A landscape with many valleys, sampled at points; each row gives a point and its height.
From any point a ball rolls to the lowest of the 2 points nearest to it. It stops when none of these is lower. Distance is the straight distance between rows; heights are no part of it.
z920 (h 300): [-32 -16   9  -1 -24 -22  16   1   3  18  -7 -10  -2  11  -7  25  -6  20
  23   6   2   0 -19 -27   4   5   3 -16   8 -27  26  25 -20  -9   3   5
   2   3  17  -3  -4  15   5  19 -17  15   1  -1  -7   2   8  -9  30  22
  19  21   5]
z978 (h 204): [  5  -6 -21 -16  -8  -3  -5  15  -4 -10  11  -4 -21  13 -18 -16  -4  -5
 -23   1 -16   3   9  19  -9 -23  -7 -21 -19  22   3 -12  13   6 -16  -8
   5   0  -7 -26  17   4   4  -4   7   3  -7  22  -8   2   7   5 -23  -1
   3   2 -16]
z602 (h 721): [-10  -9  10  10  23  -2  50 -21   3  12 -19  -9  23 -23 -22  -5   4  30
 -16  15 -18  -6  -1  16 -14   4  13  13  -4 -20 -25 -15   5  28  -4 -15
 -17 -20  18 -10  27 -11 -10  -3  -4  10  20 -16   1  12 -18  -8   4   2
   2 -35  25]
z540 (h 291): [  7   0  12   4   1   7   8  -5  30 -13  -7  10  -1 -13  -7  16  10   4
  19   0  10 -13  -5 -10   9   5  -2  11 -13   8   2  27 -10 -10  19  16
  14  20  -3   8  -1  21   3  -2  -1   7  11  -2  30 -18 -17   7   1  16
   7  34  28]
z463 (h 647): [ -5  -9  21   2  45  -4  45 -20  11  17  -9   2  18  -8  -3  -5  12  22
 -29  -4 -24  -9  -6   3  -6  -7   1  -5 -19 -13 -25 -38   3  42 -11 -15
  -8 -21   9 -14  23  -8 -11  -7  13  10  21 -17   1  10  -8  -9   0  -3
   0 -33  18]
z842 (h 466): [  8   8  23 -13  48  14  16   0  10   5  -9   3   1  -9   3 -21   9   5
  -7 -13  -8  21  18   7  -6  -1   7  11  -5 -10  -2 -26  20   9  -8 -10
 -21 -23 -13  13   0 -13  13 -31   8  -3  16  -8   1  -3   8  -5 -11 -13
 -10 -18  -2]
z857 (h 442): [-28 -14 -32   5 -12 -28  -8  25 -22   4  18  -7 -16   7 -14  22   5 -10
   3  -5 -10   6 -17 -16   5 -11 -10 -21  17   5  23  19   8 -12  -7   2
  -8   7   7 -19   3   6   8  30  -8  13  -5  17 -21  -1  13   0   2   5
   1  12 -12]
z290 (h 160): [  3 -13 -41   8 -13  12 -26  -7 -10 -13  28   7   3 -11  13   2  -2   9
 -12   1  12  -5 -18  -7  15 -13 -23 -13   3  26  -5   2  16 -13  -5  -7
  10  11  -7 -19   0  15  -8  17   6   0 -11  -7 -11  -3  -7  18  -8  -1
 -21   1 -26]
z435 (h 406): [ 10   0 -14   3   0 -10  -4  -7   4  -4  14 -11 -15  17  22  -6   4  -6
 -19 -18  18   2  -7  19  14  -2  -2 -10  11   2  -7 -24  -4   0   6   6
  17  14 -14 -11  -5 -15 -29  -5   1 -13 -25  -5  -8  -8   6   1  -4 -20
 -16 -19 -36]
z576 (h 534): [ -8   7   9  18   5  -1  27 -21   8  -3   8 -22  26  22  15  -1 -14  19
  22   1  15  17  -9 -18   7  17   0   5   7 -35   4  11 -24  -3   7   6
 -14  15   4  16 -13  13  -1   1 -16  16   4 -22  10   8  -6  -1  23 -14
   2   2  12]
z370 (h 371): [  7  23  14  -9  -2   2  10 -10 -10 -16 -14 -20   0   2  -4 -11 -12 -14
  13   8   5  11  20  -2   0  18   7  19   8  -7  -3  25  -9 -18   4  26
  -2  17   0  11  -1  -3  16   2 -11   6  10   2  16   1  -9 -21  -5  -8
   7   3  20]
z747 (h 140): [ 10   7 -17  20 -11   6 -27  -1  -9 -17  -4  17  -2 -24 -24  16 -14  -9
   9  10   7  -2   5  22  -2  -6  15  32  21  16 -10  22   6 -10  13  19
  21   8   6  21  -8  -2 -20  18  14 -14  -3  12 -21  -7  -1   7  -7  10
   7  -4  29]
z154 (h 540): [-10  -2 -16  17 -13  15 -22  -6  -2  -9  -1 -13  11  11   5  -6 -13  -4
  17   5   8  14  12  -6  32  18 -23  -9  13  -2  12  15   7 -25   6  22
  24  39   2  12  18  29   4   8  13 -12  -7  -7 -14  16  -7 -12  -5 -14
 -20  10   8]
z337 (h 512): [-11   3 -17   9 -19  -5 -15  -6 -12  -8  -2 -11   8   3  -8   8  -9   1
  20   3  -2   3  -3 -17  10   1 -15 -11  17  -5  14  27   5 -21  -1  14
  18  22  10  10   5  13   6  18   4  -1   3   8 -15   9   1  -9   4   3
   5  15  10]
z640 (h 313): [-14  -5  -8   7  -6 -12  -9  14  -5  11   4  -9  -8  17   8 -15   7  -8
 -26  -9 -10 -16 -10  24 -11 -17   6 -29   5  14  15 -34  -3  14  -9 -16
   5   1   2 -20  14   7 -15   3  -1  -8 -24  19  -5  -3   2   6   0  -8
  -9  -4 -20]
z448 (h 491): [ -6 -12  13 -21  41   1   9 -21  29  -8 -19  -9  -6  11   7   2   4   2
  -7 -11 -11   7  19  16  -8   8  -5   4 -18  -5   6  -5   8  -5  -2  -5
 -10 -15  -8  -2  24  22  18 -34   6   2  21  -2   3  -2   4  -4   6  -9
 -18  11  19]
z14 (h 560): [ -7  -4  -3  24   5   8 -19 -10   6  -4 -16 -12  18  12   2  -5 -11  -3
  21 -11   8  13  15   0  27  19 -19  -4   3   0  16  28   9 -22  20  28
  26  41   3  12  24  47   6  11  12  -5  -6  -5  -6  12 -15  -1   6  -4
 -13  28  15]
z917 (h 623): [ 16   8  25  11  13  13  28 -10   9   2  12  16 -10   0   6   5   5  -4
  17  -4  15  -8 -14 -14   5  15   6  15   0 -12 -25   1 -23  12  26   4
 -16 -13  -6  24 -42 -14  -1 -13 -10  -2   2 -17  31 -17   7  -4  -2   0
   5   5  -3]
z971 (h 290): [  8   5  20  27  10  19 -12  -5  20   3  -6  32   4 -23  21   5   3  -5
  34 -16  11  -1  -5   3   6   3   8  35   6   3   6  16  -5  -2  35  -7
   1   4  -5  21 -25  16  -2  -8   1  -5   5  -9  10 -21  -9  26   7   2
 -11  10   9]
z41 (h 573): [  3  14  14  20   9  10  35 -15  10   2  -2   4  13 -17 -15  -8   0  17
  20   8  -2  -5  -4  -4  -4   7   5  22   6 -15 -26   3 -14  14  19   2
 -16 -13   2  25 -24  -2  -3  -9 -11   4  10 -20  29  -4   3  -6   6   3
  10  -9  27]
z465 (h 159): [ -1   6 -28  23 -22  -4 -31   3 -44  -1  15   5   6   1  -7  18 -24  -5
   5   7  15  -1 -10 -16  -8  -7   4  -1  32   1  11  19  10  -9   3   6
  -9  -2  13  21 -11 -12   1  29  -7   6   8  14 -31  13  11   8  -5   5
   4 -15  -2]
z112 (h 264): [-17   8 -19  39 -19   3 -18  -4 -37  10   9  -3  13   5  12   6 -25  -5
   6  23  12  -8  -4 -14  -6   0  12  -3  26 -14   8  -6  12   2   2   1
   8   3  22  26 -16 -21  -5  16  -7   1 -14   3 -35  21  17  -7   7  -6
  -6 -29  -9]
z211 (h 383): [-16 -12  -3  14  -5  -8  -6  22  -5  18  -8  -3 -12   9   3  -3   9 -21
 -22 -16 -17 -22 -17  32 -21 -24   6 -24  10  11  15 -35 -11  24  -9 -18
 -18 -10  11 -15   8   1  -4   4   3 -10 -12  24  -9  -5  -3   2  -5   5
   1   1  -8]
z622 (h 211): [-38 -14   0  12 -10 -26  17   2  10   0 -20 -24   6  16 -13  15  -2  20
  13  20 -15   0   3 -17   6   7  -6 -11  10 -29  15  12 -14 -13  -7  19
  10  20  15  -4  20  17   6   9  -9   4  -2  -9  -8   9   5 -22  30  14
   8  20   8]
z309 (h 443): [  0  -4  15 -19  22   0  10 -17  21  -3  -2 -18   1  22   5  -6  -7  13
   2 -15   8  13  12   4   4  10  -1   7 -13 -11   8   1  -7  -6   0   7
  -8  -7 -13  -5  14  16   9 -19  -3  12  14  -9  16   0   3 -13   7  -7
 -12  14   5]
z203 (h 262): [  8  -4 -10 -15  -5  -4  -1  16   1 -12   7  -1 -13   1 -13  -2   9  -6
 -10   4  -6  -3  10  14  -7 -16   3  -8  -4  16  -1  -9  12  -2 -10  -2
   3   0  -6 -15   8  -2   1  -2   9 -12  -6  15   5  -4  -7   0 -12   2
  -3   7  -2]
z452 (h 222): [  9   3   2   1  -7  -4 -18  15  15  -5 -17  27  -2 -30 -22  21  16  -8
  15  22  -4 -12   5  16   2  -6  11  31  -5   9  -9  18   7  -4   1 -11
  13  12  -2   8   7   5   1 -10  20 -13   7   9  11  -9 -21  17   5  22
   9  14  22]
z415 (h 316): [  0  -5 -18  -4  -9  -3   5  -2   5 -17   8 -17 -13   4 -11  -4   6  -7
  -4   4   4  -1   8   9   3  -5  -2 -14  10   4 -11  -6   9  -8   1  15
  19  11  -5  -7   2   0 -10   1   6  -8  -9   4   7  -5  -6 -15  -7  -8
  -6   4  -6]
z515 (h 257): [ 11  -7   8  -6  -2  -4  -2   3  28 -12 -15  19  -9 -22 -18  14  24  -6
   8  15   1  -9   6   4   7   5   4  16 -14  10  -9  21  -6 -11   7  10
  13  23  -6   3  10  14   7 -14   7 -10  12   4  27 -15 -21   0  -2  27
   8  26  23]
z608 (h 67): [  4   2 -25  13 -22   2 -38   8 -47   3  16   3  12   7  11   8 -10  -6
   2   2  14   1 -21 -26  -9 -11   4 -12  21  -1  10  10   5  -5   1  -4
 -19  -7   4   8 -18 -16   8  21 -16  16  -1   6 -17  10  11  12   0   1
  -4 -15 -15]
z365 (h 193): [ 16  -3 -21 -10 -16  -3 -31   7 -27  -2  24  -7  -1  12  22   5  -5   0
  -5 -15  13  13 -25 -22   7   3 -19 -13   9   3  17  15  -8 -17  -6  -2
 -18  -4  -2 -18  -8  -8   9  17 -19   9 -12   0 -11  -2  10  12   2  -5
  -9  -8 -31]
z671 (h 223): [-15   1  10 -19  16 -19   2   2  -1  -6 -23 -24  10  14 -12   1   3   4
  -7  15 -23  -2  27  17 -12   7   3  -3   6 -14  10   7   3  -8 -15   6
 -10  -5   5 -13  27  16  11  -4  -2  12   8  -3  -5   7   5 -15  14   5
  -1   2  21]
z661 (h 233): [  6  13   5  13   8  14 -14  -5   1  -7  -4   4   6 -18   5  -4 -11 -16
  26  -5  15  -5  12  10   4   1   8  32  15  11   8  16   5 -15  24  11
   4  14  -3  24 -17   8   7  -4  -1 -12  -1  10   3  -8 -17   5  -2  -1
  -1  11  21]
z953 (h 384): [-16 -14 -17   3 -10 -22 -12  21 -11   5  19  -8 -22  17   3   2   9 -10
 -17  -9  -4   0 -15  12  -2 -16   1 -31  12   7  19  -6  -3  -7  -6   1
   7   8  -2 -23   6   9  -8  12 -12  -4 -28  20 -22 -10   9   2   1  -2
  -6   5 -20]
z520 (h 103): [-25 -11  -2   7 -14 -30  -3  14  -5   0 -17 -26   2  16 -21  10  -3  -1
   4  11 -23  -5  16  11  -1   4  -3 -12  14 -17  26  10   4 -18  -8  13
   3   8   8 -12  24  25   7   9   0   4  -3   2 -18   8   7 -15  18  11
  -7  13  11]
z605 (h 533): [ 24 -10  12 -41  -7  -3  18   8  15  -6  11  13 -23   8  -7   7  17  -2
   2  -2   5  -6  -7 -24  -6   4  -4 -10 -18   2 -20  16 -18  -1   4  11
  -4 -11  -6  -4 -17 -12  -3   7  -3   1  -1   9  27  -5  -1  -8  -7  13
  18  20  -6]
z266 (h 133): [-13   5 -10  14 -24   2 -37  25 -15  -2 -15  40  17 -25 -35  18 -21   0
   8   9 -12 -13   1  18 -26 -13   9  32  -4  30   6  35   4   0   2 -11
   7  -3  19   4  -2  -2 -14  20  14  -3  15  12 -15  -6 -11  27  -3  16
  12  -3  30]
z694 (h 407): [  4   8   5   1  27  13  -5   1  -2   4   4  -5   6  -9   3 -21   2  -3
  -5 -16  12  11  16  22  -5  -1  11   6   1   1   9 -30  23  -2  -3  -7
  -6  -7 -13   9   0 -14  -1 -22  10  -8   3   0  -1  -4   7  -1 -17 -22
 -24 -22 -10]
z443 (h 251): [ 14  -6 -31  -2 -14  -2 -20   6   0  -2  24   4  -6   5  31  -4  14   0
 -24 -16   2 -10 -28   1   8  -3 -26  -9  -6  23  -4 -13   7  -3   1 -12
   6   3  -9 -28  -1  10 -13  11  -2  -4 -18 -16   4 -11   1  29  -1 -10
 -24  -9 -36]
z637 (h 106): [  3   3  -5 -14  -8 -22   4   1 -13  -7  -4 -24 -19  27 -20 -25  -9 -15
 -19  -1 -24  16  16   6   4 -21  -2 -21 -18   8  11 -15  11   6 -30  -5
   2 -12 -13 -30  24  -3   6  -1   3   9 -15  24 -23  10  21  -8 -13  -3
  23  -6 -22]
z813 (h 660): [ -8  11  14  25  -6  10  28 -14   6  15   6   6  22   3  12   5  -1  23
   3   2  11   5 -11 -12   8  25   1  -2   5 -23 -12  -5 -32  32  13 -11
 -21 -25   4  12 -37   1  -9  12 -21  19   0 -35  23   3  18  -1  17  -8
   0 -14   2]
z144 (h 664): [ 11  19  21  20   5  22  19  -9   9  14  15  27   5 -11   5  -1  10   9
   7   2   7 -13 -11 -15   8  17  -4   0  -2 -11 -29 -14 -22  29  31 -16
 -19 -24  -1  19 -39 -12 -10   3 -16   9  -1 -35  29 -11  21  -1   6  -2
  -6 -15  -3]
z790 (h 435): [  7   1  18 -14   4  -3  10  -4  -3  -4  12 -15 -12  19  13  -5   1 -10
 -12 -13   7  11   0   4   2  -3  16  -7   2  -6   0  -9  -6  -3   3   3
 -13 -10 -15  -3 -16 -20  -5 -14  -5  -2 -11   3   2  -4   7 -17  -1 -16
  10  -5 -22]
z441 (h 312): [ -5  27  14  -5   7 -10  -7  -3 -14  -7 -25 -22  14   4 -13  -7  -6 -13
   5  12 -13   8  32  16  -1  19  -2  22   7  -9  17  32  -2 -23 -13  15
 -11   5  11   9  28  13  21   2  -6   4  11  -2   0   4 -10 -19   9   5
  -3   5  23]
z178 (h 535): [ 19  -5  32 -35  26 -17  21  -5  25 -14  -8  10 -34  12  -1 -12  14 -11
  -4 -15  -4   7  15  -4   6  -9   7   5 -24   5 -10  -3 -10   6  -8  16
  -3  -4 -21  -4  -1 -14   5 -35   6  -7   6   7   8   5  10 -11 -15   4
  16  18 -14]
z35 (h 448): [-13   6   1  14   2   9  10  -7  -9  17  -7 -17  11 -14  -7 -12  -2   2
   0   9   0  -9   9  19 -19   3  22   8  18  -5  -8 -31  15  14   8  -3
  -3  -4   9   8  -7  -7 -13   4  -2  -5  -6  -9  -1   4   0  -9   0  -7
  -4 -19   8]
z139 (h 377): [ -6  -4  27 -16  22  10   4  -3  21   2 -18   1   6  -1  10   3  -1   1
  15   4  -2   1   4 -10 -11  11  10   8 -16 -11  16  20  -8  -2   3   3
  -8 -16   0   7   1  16  20  -9 -16  11  20  13  18 -10 -13  11  10  17
   4  32  18]
z426 (h 588): [  2  -4  25 -23  47  -8  33 -16  18   1 -18  -1  14  -1  -7  -2  13  21
 -26   1 -27  -2   4   2  -4  -7   6   0 -20 -10 -18 -27  12  31 -18 -19
 -19 -30   1 -10  23 -10   3 -14  17   0  20  -3 -11  14  -3  -1  -3  -2
   8 -24  19]
z308 (h 425): [  1  24  18  22   5   3  25 -20 -13   0 -12 -18  19   5   3 -10 -25 -18
  23   5   6  11  15 -17   4  23   8  34  13  -4  -3  36 -11 -11  12  23
 -11  25  15  26  -1  10  12   6 -18   8   4   2   5   6 -11  -9  13  -8
  20   3  38]
z720 (h 232): [ -1  -8 -45  17  -9  24 -24 -10 -13 -16  21  -6  10 -12   1 -10  -9   3
  -2  -4  21   0   8   5  16   7 -21  -9   1  14   2  -5  23 -14  -7  -1
  25  16  -4 -11  10  18  -6   9  11  -5  -7   3 -13   6  -3  11 -20 -12
 -24  -7 -17]
z349 (h 528): [  5  -8  36 -33  52   2  20  -4  15   9 -20   6  -2   8   9  -5  10  11
 -19 -10 -15  13  13  -1  -5  -3   8   4 -10 -17  -6 -19   7  29 -16 -10
 -33 -38  -2  -3   6  -8  23 -30   6  -8  20  -1  -7  14   5   7  -2  -9
  13 -13   8]
z253 (h 330): [  9   9  19 -17  -8   9  -2   1  11  -6 -11   7   7  -5  -5  11  -5  -4
  22   0   1  -2  -7 -26   0  11  -1  11 -11   8  11  38 -11  -9   7   7
   3   7   2   7  -2  14  10  11  -8  12  22  16  30  -8 -26   8  14  17
  23  30  28]
z955 (h 319): [ 14   5  -8 -21 -22  -5 -22 -14  -6 -15  15  -9  -3  23  22 -14 -22  -3
  -7 -11   8  36  -5 -32  21  10 -20 -15  -9 -10  15  -1  -8 -15 -20   2
   3   8 -18   0  -2 -29   4  -1  -6  13 -16  -5 -25  13  19 -22  -8 -21
   7 -12 -40]
z23 (h 485): [  6  -1   9   5  -5   0  -5  36   9  17 -20  23  -8 -17  -3   8  22  -5
  -9  16 -15 -22  -2  19 -22 -21   2   3   6   6 -11 -25   4  21 -11 -28
  -8  -2  15   7  13  -8  16 -11  18 -21   4  15   1  -7 -17  16  -5  15
  14   7   8]
z30 (h 599): [ 18   0  14  -6   7   4  27   3  17  13   7  13  -7  -5 -16  -1  21   8
   4   2  -6 -21  -3  -3   7 -10 -12  -8 -24   2 -39 -29  -2  21   6  -8
   4  -4   0   1  -9 -10 -16  -8  12   4   2 -13  28  -4   1  -9  -3   8
  -2   7   4]
z325 (h 184): [ -1  14   0  -2 -15   4 -32  26  -5   1 -21  37   8 -39 -22  21   5   0
   9  23 -12  -9   5   4 -16  -5   9  32 -12  23   0  25   7  -1  -3 -20
   7   1   6   6  -2   2   2   5  13  -5  18  13   3  -2 -16  25  -1  20
  15   7  25]
z420 (h 565): [  8   3   9 -14   7  27  14  10   3  17  -5  14   3 -23 -10 -14   8   4
  -9   8  -6  -9  15  -6 -16  -6   2  -8 -36  13 -17 -32  21  11  -3 -22
   9 -21   1  -8  14  -4  16 -10  25   9  14   2  12   8 -11  10 -17   4
  -2  -9   0]
z775 (h 185): [  9  16  -3  14  -8   5 -18  -2 -18 -12  -6   2   4 -11 -12   9 -12 -21
  18   4  12   1  16  15  -1   3   8  28  20  11   7  28   5 -21  11  26
   8  17   5  23  -2   3  -3  17   3 -16  -3  10 -11   1  -4  -2  -4   5
   9   0  32]
z451 (h 556): [ 27  -8  18 -39  34 -10  13  -5  32  -7 -21  16 -24   2  -3 -14  14  -4
  -5 -12 -13  13  22  -2   6  -2  -5  14 -26   5  -9  -9   9  12 -22  -2
  -4  -4 -19   2  18  -4  23 -45  15  -9  18  -1  11   3  10  -2 -15   3
   7   9   3]
z390 (h 523): [ -5  13  15  14  11  11  28  -8   3  10 -12  -5   6 -25 -18  -2   7  11
   6  19 -10  -7   1   5 -10   1  13  22   5 -11 -27 -16   3  19   9  -8
 -13 -18  13  18 -17  -8  -5  -8  -4  -1   6  -9  14   4  -3 -10   2   5
  10 -16  21]
z889 (h 441): [-11 -14  -1  14  -7   0 -17  40   1  17 -10  20  -2  -5   9   6  19 -16
 -15 -10 -15 -24  -8  39 -24 -28   6  -7  15  14  21 -24   1  25 -10 -17
 -28  -3  16   6   3  -1   8  -2   7 -20  -4  20 -12  -8  -8  20 -10  13
   8  14  -3]
z34 (h 372): [ 13 -14 -20   3  -6 -11  -3  -8   4 -22  24  -4 -23   8   8  -7   5 -16
 -11 -12  17   1  -1  16  13  -9  -1 -11  16  13  -3 -12  -4 -11   4  20
  20  19 -14 -12  -1  -4 -14  -2  -6 -19 -21   7  -8 -10   3  -7 -14 -13
 -14   3 -19]
z195 (h 337): [ -5  -3 -18  -9 -21   5  -5  -3   4  10  17  -4   6   1  27 -14   5  11
  -9  -3   1  -7 -15  -8   9   6 -25 -23 -10  11  -2 -17   6   3  -8 -22
  18  -6  -7 -19   4  -4 -21   5  -1   6 -14 -18  11  -1   2  21   4 -18
 -22 -13 -43]
z566 (h 362): [-15  16 -16  29 -10  17   7 -23 -22  11   4 -19  13 -15   4  -4 -15   0
   2  24  13  -6   8  -3  -9   6  11  -2  13 -11 -18 -17  16   1   5   4
  12  -2  13  16 -16 -20  -9  12  -4  -2 -12  -1 -15  12   2  -9   4 -12
  -2 -31  -4]
z724 (h 601): [ 16  -1   6 -19   6  12  15   9  19  13  12  23  -4  -9 -11 -10  15   8
  -7   1  -7 -12   5  -8   5 -17 -15 -14 -34   9 -28 -32  12  21  -3 -17
  17  -7  -3 -11   8  -7  -7 -14  26   3   6  -1  17   2  -5   8 -16   6
 -11   2  -5]
z172 (h 562): [ 15  -7  12 -22   6  -6  28   5  27  -4  10  19 -16   9  -7   0  21   2
   4   0   7 -11  -7  -6   4  -8  -6 -12 -16   0 -22  -8 -16   4   6   4
   7  -5 -10  -1 -12  -7 -13 -11   0  -2  -2  -5  31  -9   1  -8  -6   9
   5  22  -4]
z686 (h 483): [ 11 -10  27 -24  10   2  10   5  -7  -8   5   0 -33  10  14   8   0 -18
  -7  -6  12  -2  -3  -6  -3   6  22   4  -8  -7  -4  18 -20  -7   9  22
 -16 -14  -7   7 -27 -25  13 -20  -9  -5   4  14   6 -11   3 -11 -13  -2
  19  13 -17]
z554 (h 505): [ 19  -9  22 -41   0  -4   8   6   4 -11   2   7 -37   7   4   0   8 -20
   1 -11   1  11   3 -11  -5   1  10  -3 -26  -3  -1  24 -19  -7  -5  24
 -12 -11 -11  -2 -11 -18  14 -13 -11   0   7  19  15  -4  -2 -14 -16   7
  16  20 -17]
z987 (h 415): [-17 -31 -28  22 -23 -19 -11   2  -2  12   8   7 -13  -5   4  21  11   7
  -8 -11  -5 -10 -30  14   2 -20   5 -17  19  23  14   2  -5  10  10   3
  20  17  10 -15 -10  16 -20  23  -6 -11 -24  -1 -22 -17  12   6  23  17
   2  13 -11]
z466 (h 301): [-19  -1 -30   4 -11   5 -20   1  -8  -7  11 -10   8  15  11 -20 -12   9
  -4   2   5  10   2   2  17   9 -19 -20   4  -2  13  -5  14 -19 -10  -8
  15  19  -8 -12  18   7  -6  -4   8   0 -13  -9 -19   6   9  -1  -2 -13
 -28  -3 -29]
z806 (h 482): [ -7  10  18  30   4   4  23 -21   1   0  -4 -21  16   5   3   2 -27  11
  29   6  10   9  -8 -10   2  16  13  17  12 -20   5  22 -19  -6  16   9
 -12  16   5  20 -15  13   2   3 -18  11   4 -10   2   3  -1  -6  21  -4
  11   3  26]
z556 (h 356): [-14  -7   8  -3   5 -19  14   9  -6   6 -23 -28  15   9 -17  -3 -11   4
 -22  13 -22 -15  12  27 -17  -7  16 -17   5  -8   3 -24   3  12 -22 -12
 -10 -14  17 -17  25   4   0  -2   1   2   1   0 -13  16   2 -10  11   6
   7 -12  12]
z324 (h 385): [  1   7   5 -16  -4  -9   5 -14  -3  -7   7 -16  -7  32  11  -7  -5   1
 -13 -10  -1  26   6 -13   6  -2   4 -16  -5 -12   3 -11  -2  -4 -12   5
   3  -3 -20  -7 -14 -19 -14  -3  -3   3 -15  -1 -10  10  14 -20  -1 -19
   9  -9 -36]
z691 (h 361): [ -1 -16 -16  22 -21   2 -26  -1  -4   9   3  15  -2 -13  14  20   3   9
   0 -15   6  -6 -31   6   0 -12   8  -2  29  20  13   3 -11   7  19   6
  10   5   5 -11 -26   2 -15  22  -6  -8 -15 -11 -21 -20  11   9  20  14
  -4  -2  -7]
z950 (h 263): [ 22  -5 -22 -19 -19  -9 -25   1 -20  -5  23  -3  -8  14  25  -9 -13  -2
 -10 -16  17  26 -19 -23  12  12 -21 -15  -2   1   2   9  -9 -18 -12   6
  -5   1 -14  -8  -3 -22   3   7 -10  12 -12  -3 -10   7   9  -5  -7 -11
   2 -15 -38]
z214 (h 527): [  1   2  10  -2  -6  15   7  18  -5  17  -6   7  -1 -20 -13  -4  11   2
  -5  20  -9 -23   6   2 -22 -11  12  -8 -17   5 -18 -27  11  18  -9 -21
  -3 -21  15  -6   4 -14  11   2  13  -8   8   4  11   4 -14   6  -7   7
  13  -7   7]
z402 (h 424): [ -7   6  -5   3  -6  20  -8  -8 -13  20  11  -8  15  -2  27 -19  -7  10
 -20  -4  13  -1   1 -11   6  10  -1  -9 -27  -3   5 -31  18   6  -9 -21
  20 -10 -10 -21   2 -19 -10   3   4   4  -4 -21  -6   6   1  15  -4 -22
 -20 -36 -38]
z429 (h 532): [ 14   5   8 -34  32  -1   4  -2  28  -4 -27  16 -11 -10  -6  -1  13  -5
  -7   2 -16  13  25   2  -6  14 -13  18 -23  -3  -6   1  11  -2 -19  -6
  -1  -5 -11   2  31   5  26 -37   7   1  23   2  18   3  -1  -3  -6   6
  -9   9  15]
z15 (h 287): [ -2 -10  -9   2 -24  -4 -21   1  -8   4  20   2   2   6  27  17   3   4
   9  -7  17  -4 -27 -12   9   0  -4 -11  21   0  15   8 -13 -10  15  -1
   2   4   2  -8 -16  -4  -9  20 -14   0 -13 -10  -3  -6   7  16  15   4
  -7   1 -14]
z282 (h 343): [ 19   7 -12   0   5  14 -18   6   0   0  14  -3  -6  -4  18 -15  13  -8
 -13 -22  20   1  -5  20  10  -2  -3   5  -5   8   5 -27  11   0   9  -7
   5   1 -19 -14  -2 -11 -17  -8   7 -16 -13  -5   3 -12   1   7 -18 -19
 -32 -23 -22]
z469 (h 479): [-18  -7 -32 -10 -26 -12 -13  13 -20  -7  19  -6  -3   5 -11  14  -8   2
   9   3 -11  10 -11 -35   6   1 -26 -19   6   8  16  31  10 -15 -17   5
   2  14   8 -14  10  14  13  20   2  12   4  13  -9   5   8  -1   0  13
   3  16 -11]
z218 (h 82): [  0  20 -15  20 -11   4 -35  12 -20 -11  -1  39  15 -19 -19  16 -27 -10
  11   0  -2   1   5  18 -18  -5   5  39   5  27   2  43   4  -8   8  -4
  15  -1   9  23  -7   1 -11  17   9  -5  11  22 -16  -8 -13  23  -5   8
  12  -3  43]
z401 (h 592): [-14  12   6  12  -1   4  23 -19   2   2  15 -13  28  12  22   2 -13  22
  12   8  19  11 -12 -24  13  17 -10  -2   4 -32 -11  -4 -23   0   7 -10
 -10  -5  -3  15 -21  -4  -9   4 -15  22  -8 -34  12  14   2  -1  16 -23
   0 -13  -7]

Call two points neighbours if one is among the 2 nearest of the other. Go from one point of each pair to the other, from neighbour to neighbour, staying as low as possible. Name the highest point that can't be avoided.
z365, z640: z987
z637, z282: z435
z637, z290: z402
z608, z218: z451

Two balls start at each pair of points below. Name the first point that both come to, or write none.
z463, z724: none
z178, z172: z554
z253, z971: z218
z154, z34: none
